Points, in no order, along strands that fork, close into loops and pass close to each other.
Two points are linked if the straight distance between their rows is under 116. Some points are linked to none.
lazu: [-19  25  -5 -50 -22 -14  30  20  40 -21  26  48  25 -24  30  -6 -28  22
 -21 -48 -16  -2  65   9 -37 -11 -12  14  20 -18 -32   0  -6 -22]
gavak: [ 62  -3  -3  20  14  39 -15   0   0 -16  -9   7 -63  -3   4  29 -13  -5
 -21  35  18  25  -9  -9  10  57  -4 -12  17   7  25  10  10 -13]
suku: [  3 -36 -31   7   5 -17  11  -4  -7  49 -17  -8  -9 -13 -39  -7  -8 -26
   8  17  15  -2 -27 -13  34   7 -10  40   9  -2   8  15 -14  16]
moru: [  9  19 -29 -12   5 -18   9  23  30 -23  30  15   5 -56  -6 -45 -17  26
  -5   2   7   6   6  23 -36  53  -7  58  41  -2   4  -9 -23  13]
dag: [ 25 -15  17  13 -33  12   0  16  -8  29 -17  21 -11  -5  16  -7  26   0
  33  -2 -25   5  30 -30   9   2   8   2 -42   5 -12  55  26 -35]
Seti: [-31 -25 -14  35 -31  -2  -5  -7   9  37 -18 -35  31 -53 -28  -3  30  29
  33  -9   8  -5 -12  13  21  -7  42  16 -52 -26 -56  41  21 -13]
kog: [ -6 -21 -11  15 -19  -2  21  22  52  28  -1  -3  -3 -24 -44  22 -14  -3
   0   7  31 -13 -24   8   0  69 -30  56  52 -54  -2  17 -31   8]
teli: [ 17   0 -22  -9   7  30   2  25   6  -6  16 -21 -11  -9  13 -16   7  -7
 -27  30  23  48 -41 -36 -22  71 -34  47  50  23 -26   5 -47  13]
Pak: [ 20  39 -26  11  23  60  21 -38 -33  14  -3 -26  10 -29 -14  20  -1 -12
  21 -10 -13 -25 -25  32  -8  31   2 -25 -43 -23  14  -4  -8  23]
Kuvi: [  8 -24  -7  25  30  -8  11 -37 -48  32  -2   5  36  46 -37  -6  -8  17
 -14  26  26 -23  39  21  23 -78   7 -23   4   1  24 -12 -18  45]
zuvo: [-68  -8  29 -54 -23  11 -20  -8  33  -4   7  22  -2 -12  35 -29 -13  -8
 -24 -39   4 -29  36  -3 -19 -65  -9 -19  40 -14 -40 -36  36 -37]
Raz: [ 31  48  13 -22  -3 -32  22  53  53  22  22  36 -46   6  -6  10 -16 -40
   6  -5 -27   7 -29  21  -4   3 -39  57  19  19   1  -5  20 -13]
Nutu: [  6 -17  11  40   3   4 -10 -22 -37  -8 -11 -16 -24  10 -17   3   3   2
  -4  21  -3   1   4  -7   5   2  15 -24 -31   8  19  11  -6  -8]
zav: [-12 -16  37 -21   3  14 -19 -25  -4 -15 -11   4 -23  12  38 -12  -1 -25
  -6  32  -6  -2 -44 -45   1 -40 -15 -47   4  35  -7 -26  56  -3]
Suza: [ 55   4 -18  33  -4  -1  -8 -25  -6  55 -30 -19 -20 -17 -41  22  -3 -21
  31  34  29 -46 -31  24  65 -19  20  -4 -26 -37  32   5  49  20]
naluk: [-20  43  13 -33   7 -16  -9   9   8  -6   2  45   5  33  25  36 -38 -13
 -17 -11   3 -11  17  -6 -38 -43 -15 -21  23 -15   9 -19  16   1]
Ked: [  6  41  -8 -14  29  34 -40   5  -5 -85  32 -25  -8 -26  20 -25  -5 -10
   5  12 -21  18 -25  19 -14   4  -3  26  24  12  19   8  44 -16]
zike: [-30  -1 -15  18  -8  17  36  -1  -8  70   3 -40  10  14 -37  42  23 -34
  -9 -13  16  -7 -77   9  20  33 -25  -5  25 -29 -16  -3 -74  37]
bur: [  5   9  14  47 -21   9 -59  11  -3 -37 -11 -56 -18 -43   9 -29  29  -1
  50   9   7  -5  16  12   7   5  36   8 -45  -8 -22  49  14 -48]
zovam: [-22  47   5 -11 -11   3   3  -8 -32  -3   2  19   5  27  31  19   1 -30
 -34 -36 -21  -9   3 -19 -29 -32   4 -42 -18  17 -15  18 -46 -17]
nazuv: [  6 -30  38 -15 -14  -5 -11  -1 -10   3  -1   3 -48  -3  34 -33  17  -7
   4  45   1  19 -34 -74  17 -26 -17 -40 -13  45 -16   4  28  -9]
Teke: [ 17  14  16  48 -34   1 -46 -14  -6 -12 -20 -50 -25 -54   1  -4  11 -16
  36  -2  26 -30  -5  20   3  29  30 -14 -64 -15 -19  12  21 -47]
divo: [-29 -28 -22  13  -9 -38  12  -3 -33  36 -12  -6  16 -25 -15 -63  42  15
  21 -19 -11  -4  -6 -29  37 -44  50  20 -36  14 -28  50   1  -9]
Nep: [ -6 -12  13  40 -10   1   1 -30 -39  24 -31 -30  54  26 -23  20  29  25
  31 -19   5 -41  35  36  11 -39  30 -42 -64 -34  23  10   1   5]
kunub: [ 43  16  -9 -12  66 -13  16   8   5  14 -14  38  28  56  -7  43 -27 -41
  -2  25  19  -3 -27  -9  18 -17 -11   2  82 -12  14 -32   2  42]
vora: [  8   5   9  65 -25   2  14 -40 -30  40 -29 -30  12   4 -31  30  18  -4
  24  -2  35 -42 -19  33  15 -22  29 -56 -72 -37   8  13 -12  -8]
nen: [ -6  19  31 -37 -44  13   8  19  37 -22  23  47 -34 -19  26  21 -58  13
 -58  -7  33  20  37  -3 -35   2 -30   2  34 -29 -37  -7 -26  -6]
Puzi: [ 25 -10  34   9 -10  16 -40 -16 -13 -38 -26 -22  12  22  23  15  34  13
  36 -26 -30 -28  47   7  15   7   9 -32 -43  -5  12   9  26 -41]
fivo: [ -6   2 -38  -3   7  26  22   0  -9  18   7 -17  28 -24 -18   5   9   4
 -11  -4   5  14 -12  10 -34  79 -34  19   7 -15  -9   4 -52  27]
Ralan: [ 13 -34  26  -3 -32  27 -13  10  -2 -22   6   6 -32 -20  18  10 -11  23
 -25  11  17  60  36 -25  -7  41 -23  13   4   1 -19  17 -21  -1]
zilo: [-20 -33  10  46 -36  17   3  -1  -5  47 -10 -54   3 -32 -28  15  29  30
  31   2   1  14 -27  -2  18  35   4 -11 -52 -26 -51  34  -4  -9]
merus: [  8   5 -31   0 -13  24  42   8  21  40  -5  -1  11 -27 -31  16  -9  -8
   4  -7  20 -20 -32   3  -7  82 -21  34  26 -33   2   3 -54  16]
tad: [ 33   2 -32   1  59  20  31  -9 -46  29   0   8  23  54 -28  41  -9 -26
 -24  15  14 -25 -20  17   6  -6  -4 -21  28 -10  29 -20 -51  51]
Bop: [ 17  24 -13  -5   8  20 -19   6  -9 -19  19  -8  -4 -29   4 -21 -14 -20
  22   6 -15   5  -7   0   1  23   9  39  -3   8  21  16  18   0]
fova: [-27 -20 -28  13  25   0  -3 -53 -67 -42  -6 -38  12  17 -26 -36  28  18
  -7 -15 -13 -20  15  13  19 -28  23 -26 -17  43  25 -12 -22  16]
Lupu: [ 38  63  -7  12  15  44  -8  -2   0   6  -4 -15  -9 -43  -9  24  -4 -20
  20 -13 -16 -17 -36  42 -12  45  -6  -1 -45 -37  36  -6  25  -6]
kep: [-18 -36  12  25 -31 -63  17   3 -25  35  20  -8 -35   3 -17 -44  16  10
 -13  22  11  27 -32 -58  42 -29  -3 -24 -10  49 -15  16 -43 -27]
fef: [-10  48   1 -32  18   0   8  -2 -13  -2   7  20   5  41  27  41 -17 -31
 -37  -4  -6   6   0 -33 -31  -8 -20 -14  18   3  -7 -10 -32  13]
kiga: [ 14   0   2 -38  43  11 -24  -4  -5  -2  -3  -5 -10   0  39  -2  -3 -48
 -14  30   3  40 -62 -56  -3   3 -23   6  45  46 -17 -37  12   8]
zez: [ 54  10 -16 -15  54 -50  26  23  40  24 -12  49  22  36 -16  13 -18 -16
  26  23   7 -22 -32  17  19  -9 -18  45  76  -3  15 -46  18  53]
Dese: [-11  10  24  29 -31 -25 -26  43  59  10  -9   5  -1 -23 -21   8   7   1
  22 -14   3  10  30  52  12  -1  38  61 -29 -28  -7  32  55 -40]
Gili: [-27  -9  14  61 -36  -2  -6  -1  -8  30   3 -46 -52 -14 -21   9   4   3
 -19   9  36  12 -28  -4   6  21   1 -13 -14 -13 -29  48 -54 -36]
Sudi: [  3 -53  16  29  -2   6   8  -2 -21  24  14   8   2  75 -27  48  -1  47
 -13  21  26  28  35   5  11 -17 -24 -52   3  -3  30 -10 -23  21]
Rirub: [ 34  -5 -20 -29   2 -13  30  18   2  52 -13  43  29  -2   4  -7  14 -15
  35 -19 -36   1  23 -37   8  25 -20  36   5  15  -1  21  -7  12]
kop: [-51  -6  22  66 -30 -49  32  23 -28   5  15 -36   7   7 -29 -38  22  20
  -3  11  14  -4 -53 -11  21 -27  28 -35 -46  33 -40  31 -59 -39]
Fegos: [ 19 -15 -32  30  -9  18  -3 -42   8  30  -8 -29   9 -41 -35  35 -28  11
  26 -16  36 -18  11  48  -3  51  -5 -11 -19 -63   9 -30   1  12]
pag: [ -8  18   5 -10 -15 -39  15 -10 -33  48  15  25 -23  -9  41 -25  19 -34
 -11 -26  -4  12   2 -55   8 -34   4 -11   3  57 -26   9 -43 -20]
safun: [  3 -11   0 -85  53  56   2  -7 -15  -4 -21   9  -5   7  42  -6   3  -7
 -47  16   6  17 -23 -31 -15  23 -35 -21  44  26 -29 -93   7  13]
Nukov: [ 23  31  -9 -16  64  -8  12  32  45 -25   5   4  26  12  -1  -4 -18  -5
  -2  12 -25   2 -53  24 -18  30  -9  45  28  -6  31 -14  40  26]
rano: [  9  34   4 -29  -8 -37  14  32  31  18  24  46 -15 -35  24 -12 -18 -26
   2  -1  -2  12  -6 -20 -15   0 -22  64  35  15 -15  -4  12  -9]
Golor: [-44 -29  27   0 -25 -44   8 -13  -7  38   9  26   6  12   8  -2  -7   4
 -36 -31  28  15  13 -32 -12 -74  17 -12   0  32 -37   8  -3 -17]
Fivuv: [  8  36  26   7 -12 -14  -2 -22 -18 -28 -18  23 -14  17  23   8  14 -18
  15   5   1 -46  -5 -11  -1 -60  16 -54 -30  17  26  18  21 -32]
gokof: [-16 -14  -1  41 -17 -31  -8 -41 -18   8 -46 -46  27 -19 -22 -38  20  -4
  37  14  19 -51 -14  26  42 -49  71 -20 -81 -19   9  16  35  -6]
beki: [-17  35   0   5 -10   8   8 -24 -53 -35   4  -6 -34  18  19  10   6  -9
 -34 -17  -5 -20  28   9 -33 -27  21 -66 -44  22   8   1 -42 -31]
gimu: [ 36 -29  -5 -43  11  15  12  16  39  -8   4  48 -10  11   9  22 -30  36
  -9  23  15  23  38 -13 -12  34 -31 -15  34  -7  31 -40  11  21]
disul: [-12  11 -17  -4 -20 -38  20  13  26  11  21  50   4 -24 -11  -1 -26  15
 -16 -34  11  -3  53  19 -29  -5   6  33  17 -22 -10  13 -11 -15]
furos: [-30   8  -2  22 -40  20  30 -16  -2  78  14 -36 -16   1 -37  40  17 -33
  18 -20  10 -25 -69   0  16  20  -8 -24  -1 -37 -18  19 -45   2]
kel: [ 34  44  13  -1   3 -24   9  44  66  13   7  29 -18  -3 -26  29 -17 -24
   6   0 -16  -6 -25  43  -2  20 -34  47  -1 -21  31   5  35  -6]
kes: [-17  18  -5  35 -37  -3  38  -4 -12  72  -8  -3   5 -11 -30  38   6 -21
   0 -34  13 -12 -15  10   9   1  -1  -7 -30 -27 -18  32 -44 -13]
lir: [ 58 -21  16 -29  20  19  -9  20  41 -59  15  22 -19 -12  13  29 -42  62
 -16  17   5  37  60  20 -20  62 -16  -4  20 -21  10 -29  11  14]
Fegik: [-25 -25  15  11 -22 -11 -23  38  43   6 -19  11  23 -29  -9  -5   9  10
  33 -23  -8   9  26  11  17  -1  40  61 -18 -13 -25  41  48 -18]
Zuniz: [ 46  30  10  33   7  -3 -45  22  11 -12  -5 -21 -59 -38   2  -9 -10 -15
  28  29   8  13 -38  -1  20  19  21  18 -22   3  16  35  64 -28]
nin: [-12  38  -1 -47  11  15 -24  28  21 -79  43 -19  -7 -18  32 -28 -10  -1
  -2  -7 -27  16  -3  14 -30  16 -17  26  43  10  -1  -9  14   1]
Mobi: [-36 -10  20 -24  -9 -38  10  -9 -23  34  26  22  -9  -1  36  -7  -6 -18
 -31 -38  13  22   6 -52   1 -49   4 -18  22  30 -53 -17 -35 -21]
soful: [-38 -10 -18 -12  27  25   8 -28 -55 -49   3 -35  32  61 -13  15  20  36
 -21 -14 -38  11  18  26 -18  23  -2 -11 -13  26   3 -20 -34  31]
poge: [-22 -16 -19  21  -3  -9   9   3  66  34 -12 -10  17 -16 -58  28 -26  10
  30   1  29 -19 -21  50   1  37  -3  54  27 -66   6 -16  10  31]
tisaf: [ -3 -21   8 -55   1  30  -7  -3  20 -22  -3  36 -22  -4  34  -1 -17  26
 -14   5  -6   9  50  -4 -14  -5 -20 -33  26  -4   4 -53  45  -4]
Letom: [  3  -2   4  42 -18  16 -12 -10 -26  25  -1 -19 -37   3 -10  14   4 -12
 -14  15  18  18 -21 -23   9  29  -3  -9 -19   8   9  40 -38 -17]
butib: [ 12  -6  13  37 -24   8  19  13  18  58 -12  21 -21   7 -29  49   7  -9
   7 -15   9  -6  13  14  11  40  -7  13  -8 -41 -10  43 -23 -22]
ros: [ 23  26  24  24 -20 -19   6 -12 -15  24 -26  16 -29  35  -2  10  13 -29
  18  16   8 -35 -14 -23  17 -52  15 -31 -40  10  28  44  26 -13]
Gapa: [ 54  17 -10  28  24   0 -13  -5  -6  31 -27   4   9  -8 -21  17  -2 -22
  45  19   3 -33  -3  44  34 -23  22   3 -28 -33  55   2  58  31]
vebik: [ 12  24 -22 -39  22 -14   2  23  45 -46  12   3  30 -22  23 -47 -13  34
  -4  -2 -14  -3  -2 -14 -40  65 -24  57  62  11   5 -19 -20  28]
das: [-14  54  -5 -58  36  13 -12  15  15 -61  24  -2  21  13  36   9 -15 -13
 -10 -19 -49   2 -18 -11 -37   3 -30  13  40  -5  -6 -30   4  12]
biv: [ 41 -15   7   7  26  -1 -37  17  30 -47   8  -3   2  16  -1  39 -18  47
   5   7  13   1  60  40 -15  51   3   4 -10 -39  20 -32  35   7]
vikaz: [-19 -18   8  26  12  -5  26 -14 -50  15  25  11  -2  73 -41  26 -18  30
 -42 -10  16   9  13  15   7 -38 -13 -52  15  18  15 -36 -65  23]
Dezis: [-50  35  10 -37 -17  21 -16 -33  -9 -66  -3 -12 -12  28  31   6  -8 -17
 -30 -33 -18 -17  26  -5 -24 -54  -5 -57   9   3 -18 -27   4 -25]
Gel: [ 39  12 -33  -9  53 -22  33  12  23  29 -16  33  21  -4 -37 -13 -16 -23
  30   9 -13 -31 -10  20  18   0  12  54  30   0  22 -34  14  51]
tekop: [  1 -15   4   8  -3  12 -20  -6  -6 -17 -17   8  37  31  19  34  20  21
  25 -33 -25  -6  69  19  -7 -31  19 -28 -21 -23  17  19  35 -14]
taren: [-42 -23 -19  29 -29 -13  -3  27  12  38 -23  -2  35 -31 -16 -19  51  17
  26 -30 -15   2  -2  -5  13 -26  54  38 -24  -1 -44  63  22 -25]
dono: [  0 -24  15  12 -15  34 -45  -5  -9 -55 -22 -45  -2  -5  31 -11  49   6
  31 -11 -54  -7  34  -6  20  12  12 -20 -14  17  -1  29  21 -46]
bizer: [ -8 -37 -17  36 -23  13  23 -15 -31  58  16 -58  -9 -24 -40  -8  22  32
  12   0  15  13 -42  -9  22  42 -14 -13 -41 -10 -16   6 -53  -1]
rutin: [  7  31  17  14 -13 -17  -3  13  18  12   6  53 -15  31   2  49 -30 -18
 -11   2   8  -8  13   4 -25 -44 -10 -16   6 -22  21  10  27  -5]
korek: [ -6 -32   0  33   0 -12 -14   9  46  19 -21 -13  38  -7 -38  29 -22  25
  27  16  10   3   2  51  -9  58  -4  39 -18 -53   8   1  17  28]
Lurul: [ 53  24 -16  -6  34  -6   5  13  -3  14 -23  35  16  12 -20   6 -11 -34
  46  22 -25 -33  -7  31  34 -31  10  30   1 -13  56  -9  60  50]
dilun: [  2  14  -7   0 -10  -7 -13   7  26 -25  24  15 -10 -34  -4 -24 -25  14
  -2   0  -2   7  23  21 -19  27   3  48  13 -12  10  17  -3 -13]
vadan: [-51  -6  42 -47  -8  -3 -15 -23   4  10  -2  22  -4   7  33 -16 -15 -11
 -24 -18   2 -11   5 -28 -30 -61 -12 -28  16   3 -36 -51  30 -23]
Tobiz: [  3   8   7 -88  36  43   7  14  34 -51  -9  14  11 -15  45 -22 -18  18
 -33  11  -8  11   1 -24 -38  40 -40  -1  57  15 -12 -91  18   3]
feno: [ -5  15 -26   5  24  44  22 -21 -34  21   1 -27  21 -10 -19   4   8  -9
   1  -8 -16   2 -27   8 -12  48  -9   0 -27  -8   3   2 -33  34]
pili: [ -3 -17  -9  11   7  14 -10 -42 -57 -62  -2 -25 -37  15   3 -21  26  17
 -24  16  -4   1  -3   0   9   1  19 -30 -13  56  16 -13 -19  -9]
Pov: [ -7 -37  41  -8 -53   9 -22  18  22   3  -9   5 -68 -19  29 -25   5   4
  -2  21   8  30  -4 -57  10 -16   4 -33  -7  29 -32  14  35 -31]
tokuv: [-30 -28  42  36 -29 -40  21 -19 -12 -77   1 -23  13  27  25 -35  50  13
   2  -5 -18 -25  -1   5  22 -43  36 -75 -42  54 -11  -1 -25 -67]
Bibom: [-15   7   7  32 -27  25 -55   6   3 -63  -7 -63  -2 -27  38 -43  51  -6
  51   7 -37 -18   6   0  19   8  18 -18 -17  16 -21  53  19 -58]
lok: [ 20  59  -4 -16 -13  -2  -1  15  18 -39  29  22 -37 -14  22  23 -35   4
 -21 -29  -1 -20  52  31 -37   2   3   0 -19 -31  30   2  -3 -33]
sedal: [  1  25 -23  -7 -11 -27  11   8 -10  31  23  31  -9 -47   9 -35  -5 -30
  -7 -20  14  18   6 -43 -13  -5  -3  34  21  27 -27  15 -34 -11]
nup: [-50  24   1 -64 -12  -4 -17   7  43 -38  24  25  16  -8  28 -21 -21  -9
 -16 -32 -22 -18  35  16  -8 -50 -14  -6  35 -23  -1 -47  49 -14]
zul: [ 13  43   6  37   2  14 -45 -21 -10  -9 -17 -47  -7 -41 -13  21  -8 -11
  31  -7   8 -18 -10  45 -16  29  23  -6 -63 -40  16   2  24 -24]
bigug: [ -4  41 -28 -24  40   4  14  13   7 -23  -2  26  18  36   5  45 -37  -7
 -39   2   6   0  -6  -2 -31  20  -9 -16  31 -25   5 -19 -36  50]
pumap: [-65 -60   3  26 -19 -37 -21 -22  -9 -29   8 -29  19   4   8 -61  44  26
  -3  -8 -10  -2   6  -9  23 -66  44 -15  -3  44 -13  27   0 -23]
Febon: [-60 -49  20  46 -19 -45  14   6 -15 -24  -3 -37  26  13  -4 -45  36  26
   5  11   8  10 -31 -18  25 -42  46 -17 -46  30 -27  35 -10 -35]
Kifa: [-64 -56   4   2 -23 -34 -11 -22  -5  -1  22  -1  18   4   9 -36  14  21
 -25 -25  17  21  29 -29   4 -67  34   4  18  29 -28   0   0 -13]
sekez: [-37  -9  22  74 -46 -15  25   0  -4  37  15 -41 -20  -3 -21 -15  18  15
 -13   9  35   6 -44   8  10  -3  18 -37 -46  18 -53  34 -67 -50]
Kitud: [-12 -40  16 -62  47  18 -11 -19 -20   5  -9  -7   5  18  53 -20  13 -22
 -16  24  -7  30 -37 -46   6 -11 -22 -12  46  36 -17 -71  17  23]
toda: [-13  13  -4   1   2  -4   5  13 -56  21   5 -34   9  12  18 -42  41 -13
  -2   5 -21  21 -36 -50  14   3  -6   6   0  47 -22  23 -48  11]
kitug: [-11 -36   0  14  43 -22  11 -29 -62  31  22   4  16  60 -47  10 -20  11
 -37  14  18   0  -5  18  31 -48  -2 -22  13  18  21 -36 -45  40]
foli: [-14  39  13  -8 -15   7 -38 -30  -3 -52  -3   8  -7   8  29 -15   0 -26
   1 -24 -23 -27  16  -4  -7 -53  18 -23 -13  -2  12  11  31 -39]
bozuf: [ -2 -11   4 -27  -8  16 -17   1  11 -39  -4  28  12  22  23   5  -3  25
  14 -24 -33   5  70  10  -9 -21  -8  -9   6 -16  16 -11  39   0]
bove: [ 32   0 -18 -34  22  28 -19  21   8 -12   5  -7   3 -13  39 -11   6 -34
 -15  43  10  53 -45 -70   4  41 -35  24  53  51 -29 -19   7  21]
soz: [ 25  16  30   5 -16 -49 -13  54  74   2   6  11 -31  -6 -13  16  -3 -13
  17   7  -8  10   9  59  -3 -12   7  70 -25 -15  28   1  56 -22]
sove: [ 41  -2 -25   2  32  -2  20  -7 -33  27   2  31  15  65 -12  43 -10 -25
 -12  32  15  -2 -10  -7  10 -46 -17 -32  50  -3  22 -27 -11  53]
kad: [  9 -19  -3 -15 -15   0  10  29   3  36   0  20  -1 -13  19 -10  12  -5
  26  -5 -31  21  10 -42  13  16  -5  29 -10  20 -13  43  14 -12]
fizi: [  7 -37  -8  26 -20 -28  12 -41 -18  44 -36 -42   8 -13 -43 -29  24  28
  30  26   4 -43 -24  22  70 -41  44 -12 -78 -18 -11  28  15  34]
vogo: [-60  39   7  12 -31   6 -18 -31 -23 -88  -3 -16 -17  30  25  -5  26  -9
 -31 -14 -14 -21  19   3 -15 -41  27 -64 -21  26 -14  -5 -28 -45]
Nol: [ 36  19 -53  -6  42   4  13   7  26   6   1  11   2 -57 -14 -48 -14  -8
  10  17  12   1 -32  20  -3  60   3  56  35  -1  32 -14  -7  18]
dil: [ 35  -8 -36  17  -7   1  16 -42 -26  61 -37 -20   0 -24 -51 -10  16   0
  48  30  -7 -42 -46  18  63 -23  13 -10 -45 -25   6  13  22  37]
kile: [-44  -5   5  18   9  23  -8 -26 -39 -62  -3 -39  16  48 -14  27  31  33
 -26 -21 -16   1  31  39 -20  -4  16 -35 -37  15   2  -5 -21   0]
gimes: [ 27   5  34  32 -28  14  -9  14   1  26  -5  15 -13  -4  13  36   5   9
   2 -25   5  10  39   0 -15  26   4  -2 -40 -20  -9  46  -8 -35]
Kivus: [ 24  24 -18 -58  31  22   7  21  19 -57   6  16  10 -15  35 -24 -16  22
 -32   5   3  22  -5 -36 -41  61 -38  27  59  19  -1 -35 -28  17]
tir: [-18 -34 -19 -22  16  -1  -8 -40 -31 -19   9  -5  23   5  -4 -29   6  -2
  -5 -17 -19  -3  35  -9   0 -26  20  -1   5  26  19  -4  -5  16]
nepa: [ -8 -44 -22  25 -17 -40  14 -18 -23  34   3   4 -20 -14 -22 -50  14  11
  -5   1  22   7   9 -32  43 -33  33  -4 -14  44  15  23 -10 -11]
tidi: [-29  32   7 -54 -15 -30  21  31  59 -44  47  31   4 -41  33 -35 -30  19
 -22 -20  -1   7  30   8 -43 -15 -15  46  37   2 -35 -14 -11 -23]
Laku: [ 14  18 -51   3  56  15  29   1 -10 -23  -9  16  33  46 -27  32 -23   9
 -19   2  14  -5  -1  19 -23  22  -9 -19  28 -25  23 -27 -34  60]
raloz: [ 15 -25 -20 -18   3  -2  21 -12 -39  17  -8  27  42   6  -2  -4   7  -4
  19 -15 -34 -11  31  -3  -2 -14   2   7   5   9  17  16  10  24]
raba: [ 65  22 -22 -11  59  28   7  13  22 -16  -1   8  -2 -18 -10  -7 -12 -15
 -10  15   0  23 -55  15   5  74  -2  28  27  11  32  -8  23   5]
lekil: [  3  10  14  23  -9 -17   8   7   8  49 -17  30  -8  33 -14  26  -3 -25
  12   9   0 -11   0  -9  10 -41   3   4  -6  -8   6  33  21  12]
norot: [ -7 -26 -30  -8  27  44  18 -26 -55   4 -11 -30  32  14 -11 -12  25  18
  -4 -19 -22  -3   5  21  -1  35  -9  -1 -29  16  15 -11 -39  40]
demul: [ 14 -38   7   6 -19  35 -14  31  12 -26   7 -14 -18 -22   6   9   3  10
 -29  34  25  56   5 -18 -15  81 -29  32  30   5 -29  20 -34  14]
ner: [-15  60  -4 -68   4 -19   2  24  30 -32  26  40  14  15  31   1 -36  -6
 -14 -12  -7 -23  33  14 -26 -53 -11 -16  17 -26  30 -55  51   3]
suzu: [-42 -19  42 -31   3 -12  -1 -18 -15  16 -10  14 -17  37  28  -2 -13 -18
 -12  18  19   2 -16 -35  -7 -75 -11 -44  17  30  -8 -46  17  15]
deg: [-10 -11  -7  20   7   9  11 -34 -51   2  -9   0  53  49 -15  11   6  26
   2  -3   6 -31  54  35   9 -62  26 -41 -27 -13  42  -1  -8  21]
gom: [  1  36   4 -70 -10  -9   1  34  52 -77  53   0   0 -47  42 -46  -9  15
 -20 -22 -30  12   2  11 -38   3 -37  27  52   0 -20 -27  -3 -10]
Boze: [ 14  28   4 -49  55 -20  -3  15  36 -41   2  17  26   6  38 -12 -25 -19
   9  -4 -39   1 -29  -2 -29   4 -20  39  50  12  16 -34  44  31]
ses: [ 37 -52  -3  11  14  20   5  -3 -19  -1 -13   6  -4  57  -6  37   3  33
  14  34   5  39  29  -9   4  28 -29 -26   7  -1  29 -10  -3  35]
Famed: [-16 -13 -23  16   1  13  28  -2 -32  58   7 -42  -2   5 -40  -8  20  -7
 -14  -7  18  11 -54 -21  43  49 -32   8   5   8  -7  -8 -84  20]
Bil: [ 10 -39  31 -13 -39   6 -21  13  29 -10  10  16 -37 -37  23 -11 -16   0
  -3  16  15  44  27 -38   7  13   0   1  12   8  -7  12  32 -11]
duvuf: [ 14  -5  37  -4 -10 -32 -25  35  60  -3  13  25 -33 -17  12  -4 -16 -21
  18  14 -12  11   6  22  16 -28  14  39  -5   8  31   3  76 -13]
magak: [ 19 -30 -17 -26  20  16  14   5  14  -4  -4  15  15  17   1  18 -12  25
 -22  23   8  28  15 -28 -20  48 -39  -1  30   8   8 -18  -9  38]
Zises: [ 41 -27  12  26  23  -6 -34  20  26   6 -11   6   3  14 -16  36 -29  19
  31  23   8   1  35  37  14  48   4  24   1 -46  36  -3  38  20]
duka: [-34 -13   4   7  -2  18 -10   2  -6   8   0 -27  36  -2 -12  -2  12  18
   9 -21 -17  11  12   4 -19  18  16  34 -15   0 -17  39 -11  -2]

How many points has the smallest loop of links through each point below? Write 0 if it is on no loop.
tidi: 8
Nol: 10
vogo: 11
tekop: 21

A piece is two or more points that can be reached from each other along the links. Count, over all rows, the pieces, the separate loops (a circle has one, a figure eight two, a Y none), the forks (points with three links) and the tips (points with one).
pieces: 3
loops: 5
forks: 9
tips: 5

A tip is a point with one link. Name the tips that can be reached along the links from each point below, in the order of the rows.
Golor: kep, duvuf
Suza: gokof
poge: vora, kile

Name the points in between on the shortest way along the links from the first point to the second, in order.
Kivus, zuvo: Tobiz > safun > Kitud > kiga > bove > teli > demul > Ralan > Bil > Pov > nazuv > zav > suzu > vadan
Gel, demul: zez > kunub > sove > tad > Laku > bigug > fef > naluk > ner > nup > zuvo > vadan > suzu > zav > nazuv > Pov > Bil > Ralan
ses, Pak: magak > gimu > lir > biv > Zises > korek > poge > kog > merus > fivo > feno
butib, rano: kes > furos > zike > Famed > bizer > zilo > Seti > taren > Fegik > Dese > soz > kel > Raz
Lupu, tekop: zul > Teke > bur > Bibom > dono > Puzi
